Each row is a point on a tangle of strands that fork, close into loops and nearly touch. The rows are in no order.
(in the rows, 128 means zero)
Points whose rows are less than 98.3 apart are linked; no others are.
vut: [135 133  91 138  86 118 159  80 160 178 157 174 141 107  94 155 153 153
  86 131 162 133]
togiv: [114  94 116 111 173 130 205 170 179  54 121  90 196 166 123  85 117 156
 164 125 112  90]
kon: [131 135 120 138 172 146  93 124 128 119 102 128 144 152 132 108 118 124
 152 101 116 141]
zep: [136  98 158 149  97 115 101 163  31 183 141 185  86  91 150 160 152 157
 117 152 151 133]
Nideb: [110 178  88  80  48 166 108 105 117 130 106 118 138 110 161 148 168 136
  97 165 145 137]
nezi: [148  67 169 155 200 107 153 134 120 133 134 124 158 141 115  90 101  91
 159  66 142 130]
gatar: [141 115 123 134 190 147 115 130 145  97 107 135 173 152 141  84 123 127
 167  87 128 127]
gotid: [ 84 170 137  89  74 153 142 170 150 166 144 172 162 125 125 136 156 181
 133 159 150 112]
ran: [159 115 119 167 106 102 104 110  72 200 117 205 124 102 103 153 154 167
 127 133 184 117]
fegal: [124 114 117 146 101 122 144 112 143 150 157 116 113 105  86 150 122 107
  89 134 122 136]
zeken: [138  75 173 142 189 114 154 138 130 120 140 106 124 127 123 100 102  91
 154  95 127 147]
Bupot: [ 65 142 146 110 131 108 112 108 113 120 123 108 108 163  68 117 152 115
 156  74 139 188]
tekod: [151 156  90 156 113 127  79 100 106 145  89 146 208 120 147 109 137  96
 135 130 121  89]
sadop: [125 101 157 108 201 128 195 170 160  66 136  70 135 157 142  92 129 114
 179 120 135 145]
mumun: [200  85 113 167 173 113 164  97 158 106 134  93 113 109 151 122  79  96
 100 130 123 106]
kudo: [114 159 106  94  67 156  93 134  93 161 123 146 130 106 150 154 182 134
 126 172 160 158]
koz: [154 162 137  97 167 151 135 152 167  79 128  78  66 146 171 120 107 121
 163 165 110 136]
Lufo: [105 140 161 109 125 143 119 139 118 153 157 140  60 133 121 149 135 166
 123 128 131 167]
figil: [116 116 119 116 168 112 177 129 179  61 134  73 144 151  87 102 117 101
 152  93 100 132]
sig: [133 124  97 160 110  94 131 115 141 139 130 146 225 126  97 112 150  89
 135 104  94  82]
rorit: [135  98 162 145 115 125  85 157  38 178 116 154  93  99 151 144 130 115
 117 150 137 138]
kenip: [140 119 196 118 177 138 140 164 130 121 173 113  50 136 149 128 102 138
 149 129  94 144]
Zufus: [147 123  70 135 141 127 146 130 165  67  98 144 245 149 161  82 123 149
 148 130  95  54]
Bez: [123 161 172 133 133 156  82 174 109 191 118 180 152 134 159 117 140 130
 160 149 130 113]
non: [122  96 143 120 181 142 178 169 166  88 136  95 177 153 144  86 122 109
 164 128 133 118]
bozu: [122 117  86  99 147 148 173 162 167  39  93  93 206 161 143  91 109 175
 157 141 103  86]
Falo: [139 196 109 131  89 157  73 117 108 182  89 176 171 138 151 133 171 146
 160 156 152 105]
rolep: [143 112  78 116 172 137 136 129 142  55  97  57 146 129 143 110 135  86
 155 126 124 150]
bomu: [160 132 108 174 161 116 120  77 161 142 123 160 139 145 101 126  94 141
 112  74 115 110]
Zeti: [159 114 154 143 123 117 122 126  64 120 145 126  40  97 176 164 114 151
  83 168 112 118]
nudab: [137 114 138 152 192 120 134 129 155 118 112 154 203 169 117  80 127 120
 186  76 116 109]
luf: [149 109 184 118 208 140 153 149 156 106 158 113  75 155 157 111  93 144
 159 119 113 143]
rud: [ 77 106 180 111 170 103 150 143 144  93 142  83 143 163 110  89 123  93
 180  75 140 170]
kozi: [120 138 155 116  79 129 159 156 158 142 173 118 119 100 160 152 130 106
  89 183 120 108]
kov: [136  95 140 159 106 111 133 122 109 178 147 141 136 100  93 140 122  89
  97 120 124 124]
sonoz: [142  91 162 149  92 108 124 144  59 177 169 179  84  85 166 169 154 183
  95 163 150 137]
tebom: [134 146 118 127 125 146 139 137 180 108 125 116 170 122 169 122  95 115
 109 152 112  95]
tozi: [115 115 154  99 202 128 156 159 145  64 129  63  91 159 151  96 127  98
 187 133 138 168]
dovob: [158 102 100 132 188 125 146 119 146  69 114  70 108 129 133 108 115  91
 141 127 121 152]
vel: [101 136 138 102  87 148 108 156 100 159 134 127 116 105 131 148 160 111
 122 162 136 169]
pog: [139  83 169 148 203  94 148 129 122 135 124 136 183 163 106  79 123  99
 190  54 138 125]
Vikod: [124 143 137 124  87 137 146 144 176 126 141 111 149 109 169 136 111 109
  86 177 118  90]
mabu: [143 143 101 154 148 122 137  93 189 121 128 147 180 155  98 113 100 137
 121  83 101  99]
rilak: [158 129 123 150 120 116 136  71 135 128 148 123  55 112 139 166 105 143
  67 150 142 114]
Zivab: [122  88 130 151 130  94 133  99 109 133 132 124  79 123  39 134 119 110
 111  76 132 155]
bebo: [160  85 139 139 191 120 153 130 130 101 122  82  95 133 128 108 101  94
 146 112 123 148]
Nebo: [ 78 173 126  77  98 167 108 171 147 104 103 101 151 153 132 118 132 148
 141 143 121 132]
zuboz: [125 131 133 101 145  98 181 131 185  82 154  52 104 137  91 114 106  90
 134 124 103 135]
namuv: [143 157 145 119 107 143 119 104 136 136 161 130  82 110 208 162 126 145
  68 184 134 104]
vab: [133  75 123 143  84  90 154 113  87 150 153 160  57  80  77 163 143 156
  90 133 161 153]
geme: [149 156 104 170 127 124 118  79 144 179 119 178 151 131 107 135 111 140
 107 106 134 100]
Gok: [132 159 100 145 101 118 144  85 169 166 149 170 154 125  98 146 139 150
  93 118 140 103]
mibun: [ 62 145 147  69  96 144 141 193 153  81 105  74 172 155 121 110 116 147
 146 151 105 112]
Rur: [159 125  95 157 129 126  74  97  92 144  91 135 176 110 172 131 111  81
 112 140 137 109]
vevim: [171 123 133 143 116 101 143  90 114 124 154 107  29 101 158 160  98 129
  74 177 117 107]
Sipek: [108 166  99 109 106 140 104 108 114 159 112 160 129 146  72 135 177 148
 154  96 158 169]
tipo: [143  87 117 131  86  89 136 113  61 126 140 149  30  75 119 174 156 183
  86 157 157 158]
dobu: [140 189 104 131  95 133  87 103 115 191 105 178 171 141 106 134 177 155
 172 145 159 120]
nifog: [153 133  87 138 152 131 163 113 190  80 124  92 175 128 148 118 100 104
 113 128 103  99]
tomo: [158  98 153 145 138 120 101 134  54 111 115 109  53  99 170 153  95 121
 107 158 110 136]
falav: [135 151  97 137 105 149  72  86  95 144  98 138 139 110 194 145 138 106
  83 165 150 111]
kedar: [105 162 159 113 123 163  92 184 127 148 115 147 162 136 179 109 129 122
 151 156 125 117]
lano: [ 84 108 157 121 134  95 130 109 106 133 137 114  90 142  49 122 136 106
 140  81 135 178]
Zasu: [ 88 126 177  94 181 112 137 133 134  77 136  61  95 165 125  97 130 102
 174 104 140 182]
refim: [145 113 111 140  96 122 109  94  71 142 124 169  55 101 145 176 132 179
  86 146 158 142]
gube: [172  95  98 181 151 121 100  94 107 137  95 125 158 101 159 124  96  84
 100 127 135 107]
fev: [110 148 188  95 145 145 128 160 137 123 167 111  50 145 139 140 120 145
 143 134 104 153]
Sef: [154  92 173 158 156 104 147 127 101 115 130 129  25 122  90 153  82 148
 107 100 112 135]
guti: [138 146 119 127 132 149 110 124 146 114 126 102  89 115 166 139 115 111
 108 153 116 137]
kud: [148 132 153 152 118 142 115 119 120 151 156 151 123  99 207 146 101 110
  78 169 134  87]
zikun: [130 131 129 133 145 149  98 130 125 129 114 118 122 131 143 132 112 111
 126 122 112 151]
tas: [104 139  98 130  87 122 132 128 144 133 125 127 189 128  92 122 144  91
 125 112 112 118]
zusos: [125 166  74 103  78 135  99 109 122 166 110 167 153 134  92 133 196 168
 157 121 164 156]
lupu: [135 159 132 143 109 155  70 139  83 194 112 183 148 127 169 136 144 135
 151 159 145 115]
peta: [101 178 133 101 112 172  98 171 139 120 108 124 154 144 171 123 132 139
 150 150 122 127]
mov: [ 54 134 138  79 121 118 135 166 150  81 113  85 185 166  92  99 127 129
 166 112 111 120]
zure: [ 85 155  92 100  67 117 149 129 161 125 130 128 182 138  73 128 151 130
 118 120 111 111]
leda: [124 179  99 112  85 158  94 103 135 137  94 128 149 121 176 145 137 127
 101 164 138 117]
rikom: [144  77 160 145 135 119 102 156  48 142 116 126  90 101 149 133 109  88
 118 140 114 143]
veg: [131 156  62 109 123 154 100 108 147  61  79  91 184 143 146 109 134 117
 138 112  93 129]
Padov: [ 93 165 157 101 132 162 101 148 114 157 141 151  95 146 124 136 148 165
 145 115 137 169]
Tafik: [139  92 109 136  83 101 156 111 124 179 169 168  99  83  89 153 153 156
  99 129 170 149]
Ninod: [113 144  89 103 133 141 119 135 133  68  95  61 146 140 132 116 134  92
 145 124 109 152]
vap: [142 111 161 148 103 132 128 129  96 182 166 175 112  94 193 159 130 149
  87 173 146 104]
Gil: [112 122 127 125 112 118 155 121 167 113 154  88 112 115  82 131 124  94
 103 122 102 141]
Lide: [143 134 108 144  99 133 116  86 122 148 134 154  74 108 134 165 135 161
  85 138 151 141]
nom: [168 109  75 153 165 134 156 117 175  76 110 129 215 135 153  95 117 124
 130 118 110  78]
memi: [163 163 115 104 145 145 129 114 153  88 131  89  59 127 179 138 101 127
 117 175 111 122]
nani: [152 102 160 163 122 108 127 132  68 197 128 211  86 116  83 148 133 172
 126 104 157 118]
funa: [133  88 116 167  90 105 119 123  81 182 124 146 144  81 104 143 137  71
  91 132 135 119]
tar: [ 87 169 136  92  85 142 125 161 141 167 135 159 159 145  97 133 154 157
 147 130 143 119]
beti: [121 123 110 130 145 108 159 116 186  95 137 112 171 148  82 114 113 125
 139  77  97 114]
lezus: [148 101 136 151 154 109 134 109 123 114 128 104  44 120  76 135  98 120
 109 109 109 148]
satub: [ 86 136 142  97  71 141 137 172 127 149 157 122 137 105 137 139 158 110
 115 169 127 141]
tesa: [134 106 179 150 146 116 138 130  83 133 154 150  18 126  94 164 102 191
 115 106 115 141]
Leti: [150 123  90 157 138 111 103 108 128 122  98 135 215 135 135 101 135  87
 165 108 106  93]
fakik: [ 73 169  99  78  68 137 147 125 167 109 120 118 162 153  73 128 157 166
 122 119 119 120]
viv: [114 140  83 100 115 147 133 148 154  52  79  93 202 152 156  97 120 145
 151 139 102 101]
gim: [ 63 165 159  78 103 147 117 165 130 169 150 162 119 149 102 133 178 170
 163 117 155 170]
mab: [173  88 119 172 145 111 140  95 138 133 138 135 142  96 156 132  85  93
  79 123 131  88]
Pek: [115 141 113 129 118 108 125  97 131 180 136 176 124 146  46 136 168 158
 147  88 156 154]
Rel: [ 59 151 131  92 129 120 122 140 137  95 123  99 156 163  82 101 147 117
 167  85 118 156]
Tuz: [144 107 173 154 142 125 114 133  80 173 141 188  64 130 108 148 111 186
 115 101 138 132]

A fork is a point with three links, a tip a point with one. Leave the first point through the second and follow the links. Name the first fork or tip that comes.
figil / zuboz -> funa
tomo / rikom -> namuv
mibun / mov -> ran
fakik / zure -> Rur

A piece is all that can be reached along the links. How many separate loops has the piece of each point below (a circle has one, a figure eight two, a Y none), and how many tips (points with one link)?
memi -> loops 0, tips 2
nani -> loops 0, tips 2
bomu -> loops 0, tips 2
fev -> loops 0, tips 2
sig -> loops 0, tips 3

A tip is a point with one link. Name the tips that can be reached along the links from each point below, in the order of the rows.
Falo -> ran, Pek
kud -> namuv, funa
nom -> mumun, Zufus, fakik
Zasu -> koz, rud
gim -> gotid, luf

Name the points in between on the shortest way along the links from the first point to the second, in order.
mumun / Vikod -> mab > gube > Rur > falav > leda > Nideb > kudo > vel > satub > kozi
lano / nani -> Zivab > lezus > Sef > tesa > Tuz
Bez / lano -> kedar > peta > Nebo > mibun > mov > Rel > Bupot
sonoz / vevim -> zep > rorit > rikom > tomo > Zeti
non / kon -> togiv > bozu > viv > veg > Ninod > rolep > dovob > bebo > zeken > nezi > pog > nudab > gatar
